Each row is a point on a tangle of strands that fork, close into loops and nearly touch. The rows are in no order.
In the rows, 128 means zero.
Two points are linked if the straight distance between their rows is under 178. Some points are linked to none.
(202): [167  59 136 157 161 173 144 156  79 146 149 137 159  94 120 146  93 136
 151 160 103 134 113 108 101 106  77  98 141  94 127 138 139 162 135 130
 112 125  89  74 112  50 124 107  97 128 144  75 135  84 125 123  93  94
  65 121 123  91  54 119 147 140  77 103 145 143 103 166  97 119  96  86
 128 114 170  75 173  93 115]
(803): [155 140 113 135 118 154  82 170 165 158 134 114 139 143 129 150 129 105
 122 157 141 131  95 134 103  99 162 101 145  96 106 134 117 163  91 105
 159 154 121 116 131 129 103  54 119 111 156 149 151 122 138  87 161  83
 147 133 185 160 131  75  79 122 127 128 112 173 169 157 111 116 117 126
 145 126 143 108 122 101 100]
(955): [152 126 155 117 165 203 105 137 158 135 162 129 164  79  95 140  79 109
 101 122 117 133 108 128 118  78 107 153 123 159 103  93 101 161 105 154
 151 140 137 110  94  53 123  65 151 119 143 117  73 108 137 134  94  80
  90  83 122 158 106 125 130 186 143 119 132 173  88 171  67 149  79 129
  99 126 116 153 185 146  54]
(502): [132  67 151  69 122  87  82 107  90 142  76 105  69 178 104 148 113 143
 138 107 133 105 128 134 120 116 153  94 133 112 162 140 189  96 211 154
 124 113 127 111 102 148 123 125  82 169  99  89 129 106 107 111  92 101
 142 156 107 138 109 152 186  75  86  75 206 102  85 150  62 132 118 140
 166 100 216 143  72  85 152]
(491): [125 113 147 196 175 135 189 124 131 141 171 163 173 110 126 123  70 127
 135  91 100 125 134  94  89  73  55 146  74 137 156 109  72 170  97 154
 165 155 127 144 121 103 179 141 121  92 181 146  95  90 136 160 142 148
  76  71  82 126 102 109 107 153 173 118 117 158 139 126 126 133 129 111
 129 150  85 153 168 163 130]
(9): [146 120  77 121 111 167  87 147 129  88 138 113 101 150 170 133 140 124
 164 179 134 139 138 106 112 131 170 108 196  93 128 182 178 122 141 101
 130 144 117 116 132 137  85 151 132 110 100 118 178 124  84  96 121 124
 138 188 145 125  93 116 131  94  78 122 122 144 163 131 116 122 145 114
 132 134 138  56 114  92 128]
(865): [ 71 116 121  90  91 133 186 102 136  76 108 177  96 164 169  66 147 205
 145 113 104 134 119 138 126 170 168 118 128 143 139 174 137 129 169  92
 109  65 108 133 118 113 150 235 174 120 113  94 161 144  98 154 123 217
 160 197 108  78 110 160 132  87 119 151  80  58 138  72 172 142 137 162
 163  87 120  88 109 151 171]
(185): [155 112  82 129 119 159  81 156  95  91 140 103  88 119 158 132 131 126
 159 176 143 142 131 111 128 153 135 124 189 100 130 182 187 117 170 130
  99 150 113 112 125 138  85 150 126 122  99  91 151 124  97 118 102 120
 121 166 129 132  87 136 150 110  81 129 121 126 140 140 126 144 120 113
 115 130 147  59 137  96 118]
(410): [124 142 106  47 120 160 190 113 150  83 100 183  60 148 162  63 131 162
 146 161  88 106 103 163 152 123 202 110 163 120 117 146 157 122 147 126
  99  86 152 111 117 116 127 170 146 122  90  86 126 142 114 110 106 153
 135 154 104 122 132 134 114  95 121 104 114 117 110 104 108 178 118 191
 160  71 152  90 110 124 146]
(357): [107 167 149 128 123  83 142 107 175 132 101 112 156 121  71 109 136 127
  63 106 103 120 173 135 184 104 110 185  60 135 131  72  77 114  96 143
 145 137 170 167 132 161 140 117 130 126 132 196  49 145 178 180 152 150
 153  90 128 129 186 124 154 160 222 165 150 104 145 127  95 124 120 145
 113 148  88 233  83 152 152]
(440): [173 132  86 127 114 143  43 169  93 106 134  65  98 112 143 146 117 116
 141 164 150 153 129 120 136 147 135 113 177 118 137 161 197 122 186 158
 112 175 117  99 110 137  92 108 102 138 115 116 129 116 109 114 102 100
 121 154 139 153  97 121 166 108  76 128 117 124 120 165 113 137  90 114
  88 133 170  90 143  84  77]
(458): [107 168 117  67 104 117 119 127 132 110 122 131 113 164 165 110 184 154
 116 159 145 150 116 153 140 158 199 117 146 160 109 126 138 107 127 113
  98 102 160 128 110 156 133 137 173 156 106 126 129 142 121 122 142 159
 176 172 161 118 172 112 122 130 112 148 137 135 138  89 166 129 121 173
 144 125 152 116 113 123 125]
(404): [115  76 107 141 119 109 107 135  89 139 119 131 100 156 134 143 128 139
 169 119 136 122 131 104 104 159 112 107 143 113 152 165 161 100 153 116
 111 113 104 136 122 146 116 182 102 123 103  74 179 118  99 142  76 130
 132 166 103 102  82 153 145  93  99  99 143  89 141 115 126 121 146 108
 147 112 154  83 105  99 174]
(109): [135 100 174 154 144 110 216 115 132 120 144 193 103 125 109  92  40 131
 146  95  68 103 109 112 102  64  88 158  66 101 133 108  88 177 151 170
 156 121 126 127 126 116 157 170 131  90 149 125  78 111 142 157 153 154
  93  81  37 133 114 113 121 137 155  78 111 129 111 114  83 152 110 145
 156  87 139 142 121 164 147]
(173): [132 180 139 130 142 137 141 110 187 141 134 144 166 130 115 112 117 104
  83 125 135 121 159 125 139  84 109 178  75 141 114  81  65 173  69 146
 173 159 156 170 134 130 171 102 153 105 149 175  77 143 151 136 157 109
 152  71 158 161 167 106  99 159 213 155 139 172 143 124 122 147  96 150
 120 136  78 194 130 134 125]
(797): [ 86 180 160 123 115  83 157 110 129 104  86 126 158 147 136  97 174 164
  84 105 130 152 153 134 183 177 150 159 108 165 134  93 108  97 115 127
 117 100 162 144 145 147 175 171 184 141 140 150  96 162 137 150 170 180
 159 122 183 109 191 138 149 145 167 189 110 125 150  94 195 121 130 165
 114 162  82 196 130 155 135]
(27): [111 178  79 144 103  88  66 123 119 109 109  68 146 138 159 188 202 110
 121 139 191 166 155 128 121 185 149 111 157 130 110 171 167 129 137 103
 103 144 131 133 149 198 114 124 128 165 107 148 179 154 108 111 144 130
 152 163 156 144 158 162 115  93  71 151 120 132 144 135 210  80 153 103
 109 183 130 105 117 120 100]
(939): [140 180 133 148 114 141 125 120 128 108 144 114 171 111 153 121 173 113
 119 146 160 168 129 117 164 169 144 165 154 131 104 126 119 138  94 102
 125 133 128 125 170 139 153 116 174 112 138 136 139 158 126  89 185 125
 133 106 194 151 176 122  91 147 128 176 106 171 142 116 181 134 149 138
 112 172  68 126 166 147 109]
(201): [151 134 120 173 140 156 129 147 164 180 146 123 149 136 147 149 135 106
 128 116 140 120 112 121  81 106 115 103 125  85 103 134  80 165  64  99
 175 161  97 138 158 124 139  80 114  98 177 163 167 113 131  86 167  98
 136 110 170 137 137  69  61 126 151 127 114 172 176 126 146 109 144 104
 149 127 115 115 140 120 119]
(539): [149  65 163 114 135  70 117 124  88 171 116 141 110 131  88 128 102 142
 124  88  91 117 111 142 129 110 116 101  99 124 158  98 146 112 168 158
 113 101 122 112  91 133 129 102  73 164 135  95 107 110 135 145 102 108
 119 137 110 126 100 133 169 131 105  76 165  96  69 143  62 119  98 117
 155  97 201 153  93  98 174]
(712): [ 54 132 136  88 100 103 148 112 125  98  98 154  98 159 163  86 164 198
 123  97 117 139 113 143 130 178 171 119 126 163 129 157 135 102 159 112
  99  69 123 138 113 139 150 220 180 151 118 106 148 138 114 164 127 209
 182 200 112  84 136 156 141  96 115 151  98  76 138  69 189 130 127 165
 152 109 136 130 101 153 164]
(626): [126 137 147 145 135  83 119 129 138 168 123  99 159  99  77 157 147 108
 101  83 127 115 155 137 149 142  91 135  78 149 138  92 101  87  98 143
 144 147 129 140 121 138 120  72 101 147 158 174 113 137 165 153 134 104
 120  93 140 124 161 135 142 160 182 150 144  98 118 135 120  87 150  99
 102 149  98 197 114 148 129]
(227): [ 83 176 118 110 121  41  61 128 145 145  75  63 140 162 130 206 206 119
 100 131 188 114 154 164 143 161 170  87 104 144 108 137 154  85 139 136
 114 119 176 142 124 189  99 101  99 202  94 181 139 160 146 128 143 142
 180 156 156 135 158 165 161  98 117 145 158 104 142 144 172  77 138 146
 120 172 164 161  80 128 115]
(57): [102 185 152 111 108  93 144 108 150 127 109 120 152 141 117  95 151 138
  80 124 126 136 155 145 178 137 142 168  83 151 126  73  90 108  97 139
 141 125 166 162 141 149 153 136 166 136 129 170  71 153 159 157 167 154
 164 101 159 120 194 124 132 157 198 176 138 135 142 103 145 132 122 156
 119 141  96 209 104 143 142]
(3): [111 147  62 177 106  91  59 117  98 116 104  66 148 131 152 211 189 105
 130 110 198 145 159 106 114 182 110 106 169 123 116 187 176 123 152 109
 110 153 115 140 162 192 107 134  94 154 116 140 195 149 100 117 127 117
 137 158 133 146 112 164 120  76  69 140 121 115 146 156 210  79 161  66
  98 178 126  92 131 125 108]
(327): [111 122 175 145 137  71 164 103 138 138 127 131 117 112  51  87  69 144
  83  83  64 121 119 120 160  66  86 184  62 122 135  68  92 122 146 162
 146 102 160 152 112 152 137 137 129 127 154 176  42 116 159 198 145 173
 116 102  60 138 154 124 170 166 181 106 139  90  97 132  51 125 112 137
 124 116 122 217  69 161 160]
(914): [139 153 140 120 130 167 100 123 149 125 156  95 174  91 110 137 137  86
  96 135 150 141 135 122 159 127 113 171 122 175 114  97 107 140 101 135
 133 154 140 137 120 113 129  76 144 120 132 151 110 143 151 121 133  91
 110  77 168 166 169 136 113 182 158 162 127 163 117 147 113 144 119 129
  88 148  77 161 175 151  82]
(216): [123 144 150 165 142 141 154 104 135 111 149 143 159 119 135 103 121 124
 121 103 119 140 141 109 152 144  93 172 116 156 161  88  89 129 105 142
 136 140 146 156 134 136 172 147 156 100 152 143 100 136 143 135 156 154
 120  74 155 153 145 135 111 153 181 167 102 151 137 116 157 153 129 157
 101 158  48 174 170 158 144]
(506): [109 122  91  69 114 144 189  86 177  91  97 188  78 178 160  67 116 167
 164 144  95  86 143 131 102  92 193  67 146  99 136 162 146 141 137 105
 143  95 140 140 123 115 133 192 107 102  89 127 179 121  87 115  93 175
 148 185  81  90 129 119 116  75 115  81 121  91 125 104 113 135 160 158
 191  80 158  75  82 101 161]
(115): [153  98 154 171 173 201 148 155 109 112 190 133 171  57 137 128  76 124
 149 149 109 133 110 102 110 107  71 152 147 140 130 139 113 152 114 121
 121 144 106 104 131  33 128 125 141 107 136  85 114  93 119 125 109 103
  61  85 104 118  75 118 127 168 110 139 124 169 100 154 128 154 122 117
 107 151  85  87 211 140  78]
(682): [101 121 127 133 110 115 129 130  91 115 134 132 105 133 149 116 136 145
 142 118 139 141 110 125 149 194 132 147 157 141 140 141 156  84 146 121
  92 100 113 141 134 145 127 177 170 138 115  81 131 145 121 134 122 154
 138 150 121 104 122 167 126 123 124 151 100 112 132  97 174 147 129 146
 123 126 109 116 142 148 155]
(409): [131 109 180 151 133  87 191 107 117 123 139 154 107 112  84  80  47 137
 117  86  56 118 111 121 136  82  89 172  65 128 143  77  95 147 157 176
 140 101 144 128 119 125 146 157 130 121 146 134  65 121 151 187 143 169
 100  92  47 131 124 128 161 161 155  86 128 105  84 114  54 140 104 141
 142  96 143 179  98 154 159]
(276): [ 94 116 140  91 116  74 117 108 128 137  90 139  57 175 130 105 124 174
 145  94 107 103 116 148 121 133 167 103 120 126 154 148 144  88 160 139
 105  88 149 133 107 156 120 182  95 154  95 102 133 113 121 158  93 157
 163 172  88 112 141 151 157  89 115  80 155  77 106 112 105 125 135 163
 167  92 195 151  52 108 163]
(536): [129 121  55 175 113 127  59 134  81 118 125  74 146 118 146 198 162 108
 146 132 171 155 155  82 115 162  90 108 181 106 129 199 181 133 164 113
 117 169  90 136 149 166 106 149  93 135 126 113 198 132  81 115 109 109
 113 165 133 137  80 139 140  85  61 126 121 112 153 157 188  99 154  55
  95 161 136  65 148 104 104]
(190): [114 121 154 175 158  64 163 111 138 148 112 103 161 100  30 117 106 133
  61  87  73 130 154  99 151  73  65 175  51 108 143  85  81 101 113 142
 150 125 159 144 108 160 153 130 110 113 167 209  65 104 178 192 148 180
 106  97  75 126 158 119 169 154 203 128 135  73 133 144  77  93 143 123
 118 150  85 222  70 165 155]
(806): [146  84  80 170 127 154  85 163  82 134 140  97 145 111 136 179 143 117
 161 153 141 148 128  76 108 137  86 105 178  96 144 180 161 146 147 110
 114 169  72 117 132 133  97 134  87 113 139 102 192 102  91 113 116 101
  89 159 147 114  65 110 143 105  72 119 127 126 159 151 144 105 141  56
 111 143 147  54 155  94 118]
(907): [123 162 148 145 117  68 112 129 146 154 106  81 161 104  99 174 190  94
  91 101 161 115 171 143 163 174 115 138  88 155 119 107 118  92  91 129
 123 153 140 129 145 152 104  80 110 150 134 184 134 150 169 137 154 104
 139  91 158 135 184 154 137 147 157 163 141 103 128 134 156  76 167  98
  94 155  81 188 115 153 126]
(153): [144 160 121 141 128 163 123 141 134 120 161 133 133 124 167 115 141 113
 134 156 138 140 109 122 130 146 154 141 169 117  97 142 119 137  90  98
 136 134 119 125 155 129 129 122 172 104 139 121 144 145 122  91 161 126
 139 127 167 136 141  98  80 136 125 150 100 176 150 107 149 150 133 143
 135 143 101 101 152 133 121]
(286): [ 98 140 126  82 107  65  60 128 131 164  89  86 116 186 125 186 166 131
 115 119 166 123 128 169 119 120 172  88 109 122 147 116 146  90 146 125
 135 129 152 137 108 184 105  93  86 188 100 167 132 132 129 117 141 112
 178 162 157 127 152 135 158 100 130 130 178 112 146 149 130  88 139 149
 147 141 175 163  62 108 131]
(631): [104 158 135 140 121  46  75 128 141 161  90  67 146 125 100 202 194  99
  95 113 182 106 156 155 158 172 138 101  93 150 109 123 145  70 123 137
 107 129 155 134 134 180  91  78  96 182 118 171 138 158 166 133 138 114
 150 119 142 138 157 168 151 116 138 153 141  91 129 146 162  75 146 107
  92 162 122 181  93 140 128]
(147): [128  56  89 189 138 166 125 161  74 147 158 138 162  99 140 158 132 122
 174 145 129 138 123  77  97 143  43 128 157  97 141 186 128 146 129  87
 115 135  62 126 147 109 116 150 104  97 139  75 196 109  98 131 100 111
  85 139 129  82  56 114 123 127  79 121 131 125 153 125 163 110 168  47
 123 141 123  52 166 113 140]
(770): [124 153  78 184 110  86  76 112  89 115 110  57 149  90 129 209 182  92
 111 116 210 137 165 114 144 193 101 113 156 154 113 168 173 111 155 141
  88 165 129 124 158 174 100 105  90 178 131 153 168 156 131 124 129 110
 121 121 123 165 122 182 126  94  76 142 102  94 110 162 204  87 139  49
  62 179 116 117 158 142  87]
(672): [119 187 131  78 101 106  95 126 112 106 125  99 128 136 140 124 177 132
 103 172 175 164 123 149 176 181 188 136 148 168 105 112 157 101 150 129
  84 104 158 124 115 157 133 121 184 169 103 120 102 165 136 123 152 141
 151 157 172 144 177 148 139 146 117 167 130 142 128 111 172 144 108 164
  96 138 133 138 133 138  95]
(585): [151 103 130 160 144 145 128 150 130 185 145 119 168 116 117 163 128 115
 127 101 129 122 104 130  91  99  89  91 125 104 127 114  78 156  90 118
 167 161  90 131 129 106 139  65  92 112 190 160 160  99 147 111 150  90
 108 103 160 128 125  87  82 139 158 121 127 152 149 147 131  99 134  80
 139 125 129 134 157 124 113]
(492): [141 103  85  84 118 182 119 125 150  88  98 140  81 163 157 112 118 138
 177 187 109  98 145 111 103  94 188  90 187  76 135 182 182 126 147 108
 146 137 124 104 133 101  94 162 116  97  81 119 187 123  77  81 101 123
 137 193 125 119  90 111 139  73  86  99 133 133 155 142  78 129 158 114
 163 110 145  59 101  79 138]
(719): [119 168 112 154 107  94  80 109  93 101 116  67 146  90 129 184 178  94
 106 132 201 139 160 124 165 207 123 130 155 171 109 144 178  91 156 154
  74 141 134 130 155 169 115 119 139 176 118 136 143 164 139 121 135 128
 127 116 133 165 154 193 136 119  95 171  99 112 110 139 198 115 125  96
  53 175 101 141 166 164  88]
(126): [136 162 102 101  93 118  87 137 174 166 108 109 135 190 130 145 166 125
 117 152 156 152 112 169 102  97 196  92 117 117 114 113 113 154  93  92
 148 139 157 135 127 156 118  70 115 148 117 175 142 135 124  93 165 110
 190 144 200 127 165  74 115 114 130 133 154 144 166 130 122 101 136 159
 168 133 167 118  78 102 122]
(886): [139  99 165 129 132  90 129 130 107 181 127 144 116 125  79 123  97 138
 120  80  90 119 103 144 124  96 106 107  87 123 148  77 102 113 144 150
 143 119 123 130 105 130 126  83  85 150 163 134  95 112 152 152 119 113
 125 129 111 125 121 115 144 147 146  93 151  98  91 139  75 115 109 107
 143 103 182 177 100 112 164]
(873): [140  65  95 127 134 192 149 148 105  94 128 164 105 110 166 106 117 128
 189 190 102 115 133 109 120 130 102 126 168  79 131 198 144 135 142  91
 127 114  93 123 155  98  95 179 129  75  92  75 186 129  90 108  81 133
 110 157 108 113  37 141 123 112  78 120 119 106 158 117 123 148 159  87
 135 106 110  23 139  98 166]
(251): [131 125 115 115 118 132 134 123 137 144 124 155  87 176 140 106 119 148
 148 111 126 111 115 145  94 114 159 100 137 109 146 121 116 114 124 107
 126 118 133 136 124 152 117 145 112 121 123 130 150 115 122 131 123 138
 153 159 118 109 135 108 108 104 134  93 128 126 145 108 120 126 142 135
 165  98 172 115  81 109 164]
(259): [113 159 106  45 109 115 117 122 154 115 108 136  87 189 163 105 163 164
 123 156 140 126 119 162 126 117 215 109 146 159 118 128 145 116 136 116
 105 108 173 122  92 152 118 130 148 156  88 134 131 138 120 126 131 149
 185 177 145 113 177 101 142 111 105 113 158 127 125 102 126 125 129 194
 160 109 183 120  86 113 125]
(834): [153 119 146 165 178 170 138 151 156 174 160 140 173  99 120 156  99 118
 128 104 117 120 113 120  82  72  82 113 124 121 112 121  86 171  80 134
 176 161  95 128 125  57 151  79 123  95 183 139 122  88 137 120 131  89
  87  82 136 136 112  87  95 151 155 115 125 177 131 156 117 124 114  94
 130 131 104 132 189 135  83]
(378): [143 124 150 130 143 142 199 126 153 132 134 204  77 135 122  89  64 124
 148 106  92  96 112 130  97  80 119 137 108 100 124 112  99 161 132 152
 163 126 111 127 140 120 145 141 133  86 151 121  88 116 143 129 139 135
 119 100  65 134 122  99 101 117 153  83 102 144 133 109 104 164 115 147
 155  72 149 129 123 145 144]
(401): [139 147 101  59 131 178 170 135 156  69 110 182  79 131 178  78 131 149
 146 202  89 104 107 148 143 120 217 109 184 103 104 165 155 133 121 118
 118 103 138  92 137  98 111 159 164 109  89  97 141 146  93  72 113 151
 145 169 124 131  98 114 106  94  98 129  95 128 136 111 109 166 122 165
 147  93 129  66 125 119 137]
(254): [146  92 167 165 174 158 180 123 115 135 166 153 161  97 115 111  46 121
 131 103  89 131 117 125 104  92  66 141  91 149 145  91 105 158 119 151
 134 113 116 102 110  45 156 128 124 120 140  97  80  99 128 161 100 109
  69  80  80 110  83 137 144 172 121 104 143 155  69 143  84 144  98 133
 119 123 129 127 176 135 110]
(381): [136 139 109  99 142 185 183 131 160  94 134 199  96 129 180  79 119 134
 152 171  97 111 113 138 119 128 179 113 175  90 111 162 131 140 103  96
 140 112 107 117 157 104 122 170 177  92 115 107 149 140  96  81 129 160
 145 156 118 120  92 109  88  98 109 135  88 137 158  92 133 166 136 152
 147  95 112  66 130 131 149]
(411): [109 186 132 119 103  91  80 112 106  95 105  76 144 110 133 156 178 108
  90 154 200 151 149 143 186 204 167 133 149 177 105 128 177  87 157 150
  73 115 148 128 143 170 122 122 172 186 109 133 116 172 142 125 142 140
 139 141 158 163 177 192 149 129 111 183 112 118 116 132 196 134 105 137
  57 165 113 153 151 159  87]
(367): [148 132 138 119 150 194  98 132 154 134 167  87 181  69  91 151 111  95
  97 120 143 145 127 123 139 103 108 160 119 167 117  96  98 157  97 139
 136 162 133 114  96  72 119  57 135 130 149 141  97 113 141 132 108  83
  80  73 150 170 134 137 122 194 149 146 135 161  94 172  85 129  99 111
  79 154 101 151 186 155  41]
(915): [128 127 154 139 133 110 137 123 138 171 140 129 136 119  81 126 100 121
 114  87 107 110 130 144 130 103  96 143  82 144 139  71  79 119 114 148
 160 138 133 143 111 130 133  88 109 131 168 165  83 131 161 162 135 116
 123  99 124 125 148 115 126 164 185 121 142 123 115 129  92 119 123 112
 121 123 131 196 125 139 137]
(878): [144 122 119 113 123 115  77 146  95 142 147  93  96 128 114 151 129 114
 137 144 157 128 124 138 130 141 138 120 149 137 135 125 177 102 166 156
 104 139 135 120  94 156  99  95 114 153 112 114 119 125 135 129 106 104
 116 147 139 150 127 140 147 130 116 111 132 126 111 148 108 132 103 129
 106 121 163 122 124 102 113]
(383): [ 65 159 154 101 106  87 144 116 116 112  92 136 126 155 151  91 170 190
  99 104 130 149 121 147 158 193 174 131 119 176 116 124 127  86 142 117
 101  78 146 134 127 146 165 189 196 158 136 129 122 156 119 153 153 198
 173 171 150  93 168 140 141 125 135 176 104 110 147  72 203 120 124 172
 133 134 125 163 121 154 139]
(234): [134  79 112 144 137 187 194 144 123 110 136 193  99 125 158  94  92 128
 185 158  91 105 116 126 110 128  94 127 145  78 133 180 117 142 130  90
 141 116  80 131 164  99 121 189 126  67 117  88 174 121 106 113  94 147
 112 136  87 107  54 124 102 107 103 115 101 112 151  94 132 161 152 103
 151  90 117  45 141 116 172]
(330): [138 131 143 172 172 152 155 128 158 151 162 144 165 108 125 130  96 112
 120  96 117 120 135 108  98  86  77 147  94 138 130 102  68 164  86 147
 173 166 123 152 126 104 167 102 124  92 176 156 105 107 140 141 142 113
 101  69 121 145 129  98  96 152 183 127 127 170 139 136 131 132 122 114
 125 140  79 160 174 147 112]
(86): [137 140 135 125 123 161 100 119 111  98 163  86 157  74 112 136 129  98
 112 139 156 152 134 108 163 164 112 175 155 174 136 105 141 113 137 141
 101 146 131 130 122 119 131 100 161 135 118 117 107 142 139 119 133 113
 102  93 159 159 150 154 129 173 135 162 108 147 110 139 136 155 120 138
  73 153  75 144 187 162  88]
(398): [107 116 111  50 111 122 162 102 137  95  83 155  43 167 146  76 125 166
 154 133  97 106 117 159 139 126 186 106 141 125 145 154 168 111 166 135
  87  83 159 121 100 140 122 185 108 143  77  83 129 129 111 136  89 156
 149 167  86 116 143 156 144  89 111  81 145  93  86 113  97 157 133 189
 172  75 178 110  82 106 151]
(297): [130  90 167 203 173 123 209 123 111 138 172 165 180 108 118 115  45 140
 141  95  76 129 125  99  91  75  42 146  54 131 166 105  82 179 116 156
 144 128 113 118 116  74 177 169 115 106 170 124  89  87 135 179 135 150
  63  80  59 101  81 128 135 158 144 108 133 144 101 129  97 120 113 117
 125 140 113 140 156 157 133]
(746): [135 119 125 103 117 118 106 137 111 144 133 131  81 153 127 126 125 134
 145 129 134 120 108 150 120 128 153 113 146 128 140 117 149 106 143 137
 108 118 142 122 107 149 108 122 111 137 111 112 122 128 132 127 105 115
 138 149 127 131 133 131 128 121 127  96 135 129 124 129 106 138 123 143
 138 102 168 127 100 102 146]
(433): [144 130 111 144 140 170 143 149 134 129 160 157 107 126 158 107 118 119
 153 147 123 121 108 123 106 127 136 126 167 103 113 147 122 130  98 102
 141 133 102 126 152 121 119 136 140  93 137 113 155 126 120 100 134 126
 131 135 128 122 106  96  82 119 121 127 102 159 162 105 136 152 138 126
 142 115 120  84 143 118 149]
(548): [143  61 118 177 160 180 164 161  97 140 162 168 141 109 145 129 100 127
 175 150 107 120 109 102  99 129  50 131 137  98 131 171 110 148 122  97
 130 127  66 120 152  84 126 165 114  81 141  82 172 100 116 126 102 120
  87 118 103  88  56 103 110 131  93 118 116 132 138 114 143 138 153  78
 136 124 122  57 174 118 147]
(659): [119  94  85  82 113 169 153 107 139  91  92 165  78 169 152  87 121 147
 185 168 102  94 153 121 111 105 168  88 164  85 144 186 174 126 145  99
 142 104 124 129 130  98 113 195 103  91  75 103 193 128  80 104  75 144
 132 186 102 100  91 143 137  76 103  85 138  94 141 120  94 140 169 127
 184  90 139  54  96  83 160]
(32): [131 195 134 137  96 108 129 123 135 106 112  95 179 115 142 137 214 108
 105 142 186 179 154 129 175 188 151 163 129 146  93 115 125 149  89 105
 117 136 143 117 176 150 152 101 164 141 118 158 151 165 134  98 189 120
 141 103 204 152 207 145 103 148 117 186 124 147 136 125 198 102 163 119
 106 185  73 144 145 151 102]
(690): [140  56 161  79 114  90 116 106 101 146  75 137  86 168 105 125 105 144
 137  88  98 108 114 145 113  90 145  81 117 103 172 123 150 115 183 140
 132 107 126 121 107 149 131 121  59 144 123  99 135  94 115 113 104 101
 139 151 105 129 110 123 167  86 100  66 190 102  86 147  60 129 121 136
 184  86 211 148  66  86 181]
(36): [137 170 133 113 117 143 107 119 179 158 130 109 170 119  93 138 146  85
  79 128 152 129 145 148 161 113 126 167  98 158 100  83  85 163  79 131
 160 158 146 152 128 111 126  68 124 124 134 177 101 158 163 128 147  77
 147  78 180 160 178 122 114 183 194 162 150 157 127 141  97 129 107 135
 110 136  95 186 134 134 100]
(149): [116 152  90 113 109 115  94 131 126 118 135 104 124 157 162 152 177 132
 143 152 168 157 127 128 115 164 170 109 162 127 122 156 157 108 124  93
 108 123 134 130 126 177 113 136 145 150 107 130 167 135 108 117 138 138
 161 178 158 119 152 132 115 115  97 140 124 143 150 107 170 105 145 138
 136 153 137  96 108 114 121]
(80): [115 141  97  90 111 135 180  96 175 111 116 187  81 194 165  74 120 163
 143 125 105 100 132 140  89  91 194  81 125 110 131 134 110 146 121 102
 139 106 144 143 127 150 130 172 128 118 117 143 160 113 110 133 127 174
 166 173  99  95 150  92 106  88 131  94 118 105 146  89 138 123 147 155
 185  86 175 100  68 121 163]
(328): [150 102 164 149 169 182 165 141 117 118 179 153 146  88 124 105  65 117
 147 125  98 130 110 118 117 113  79 157 128 162 139 105 109 144 123 146
 135 137 119 121 125  68 151 132 147 104 130  95  96 109 126 132 109 119
  81  76  91 126  88 123 127 162 132 129 117 159  97 134 116 171 113 149
 117 129  87 118 193 145 113]
(499): [129 118 148 142 127 155 175 127 103 103 150 172 101 133 146  86 102 148
 155 123 114 134  99 133 151 167 120 165 151 135 151 125 132 116 152 125
 124 106 112 132 141 105 145 186 170 102 127  87 107 140 125 123 132 160
 120 116 116 113 109 143 122 132 145 153  88 125 123  98 145 176 123 172
 125 110  91 113 168 153 154]
(954): [114 135 149 157 149  91 164 108 169 135 123 134 167 115  75 110 107 130
  76 106  98 106 158 101 146  68  85 186  44 111 135  82  62 149  95 142
 168 147 173 169 123 161 152 120 124 117 161 203  56 124 174 180 160 158
 131  74 108 144 161 113 125 158 229 142 139 119 157 138  95 113 127 129
 127 146  80 224  93 162 157]
(918): [165 125 170 117 174 186 133 142 164 142 150 177 128  87 101 125  69 113
 117 116  96 118 107 134 103  61 109 143 117 144  94  98 100 168 117 160
 162 135 117 111 112  48 132  80 149 101 143 110  66 107 144 123  98  79
 102  87  97 154 102 106 123 164 133  89 126 173  88 163  71 169  73 143
 128  91 126 143 171 133  83]
(442): [160 123 159 109 153 162 156 136 153 140 127 192  83 108 101 101  69 114
 134 115  85 101 105 147 106  78 121 136 120 122  97  98 108 158 127 164
 155 117 118 115 121  83 132  97 130  95 142 111  73 124 147 120 111 100
 113  93  82 149 113 101 113 135 131  68 116 152  97 142  79 177  85 150
 145  73 148 132 139 117 120]
(563): [150 172 102 126  96 128  72 157 181 162 121  96 157 157 121 153 162 101
 103 168 157 164 108 154 124 108 185 104 118 109  93 124 120 182  85 102
 152 157 148 122 140 138 107  43 117 135 130 169 139 146 146  88 174  89
 163 127 212 163 167  82  91 123 135 148 131 167 164 152 116 103 118 142
 146 143 144 118 107  96  92]
(870): [158  73 140 170 161 183 146 160  75 120 178 124 163  65 134 130  75 131
 155 172 117 133 122  94 113 128  64 138 145 119 128 142 139 148 133 126
  96 125  92  79 129  42 122 120 123 127 127  69 121  99 118 135  93 102
  59 105 107  95  64 136 152 164  85 132 136 147  95 154 121 142 114  96
 111 139 124  68 195 120  85]
(658): [109  91 146  78 116  72  55 120  93 159  88  80 102 183 115 182 132 135
 130 106 160 111 127 144 120 108 150  76 128 111 163 126 166  82 189 150
 141 128 129 132 109 173 117 102  79 186 111 128 142 102 116 111 112 100
 161 160 121 136 117 146 174  81 107 108 206 100 116 155  90 107 125 133
 152 133 201 163  61 101 146]
(725): [135  80 136 171 142 116 146 151  83 170 159 130 142 110 107 141 111 121
 152  97 115 122 111 116  99 140  69 121 119 123 152 115 115 122 120 130
 128 133  93 122 117 112 136 130  93 136 158 107 147 110 135 141 112 115
  97 121 116  92 103 118 131 142 130 109 130 117 115 123 121 118 138  86
 128 133 152 122 148 122 152]
(16): [119 194 146 131  95  74 119 120 146 125 102  89 171 116 125 152 221  96
  85 127 182 150 176 147 176 188 146 154  94 157  97 107 128 125  83 116
 114 142 155 126 169 156 127  91 144 150 109 178 135 167 155 124 174 120
 157  94 183 133 214 160 131 147 138 181 141 131 141 125 184  87 160 118
  99 169  77 171 120 153 120]
(426): [113 132 145 142 116 125 118 119  91 110 148 112 133 104 126 130 135 121
 129 120 149 144 127 118 158 187 122 161 158 161 142 114 151  85 137 142
  98 121 127 138 132 137 134 140 170 139 121 106 116 149 135 121 135 131
 116 118 144 132 147 164 130 152 135 160 102 127 124 113 168 150 134 142
  91 148  85 143 168 161 126]

A piece is two or more points that can be reached from each other along the links. Count, over all rows, the pieces, the separate loops (a circle has one, a figure eight two, a Y none), the forks (points with three links) and the tips (points with one).
pieces: 5
loops: 3
forks: 4
tips: 8

A fork is a point with three links, a tip a point with one. Leave the first point through the second and follow the links. Name the first fork or tip that comes.
(383), (797): (914)
(870), (115): (126)
(201), (585): (202)
(378), (109): (865)
(626), (915): (907)
(939), (153): (276)
(873), (234): (3)
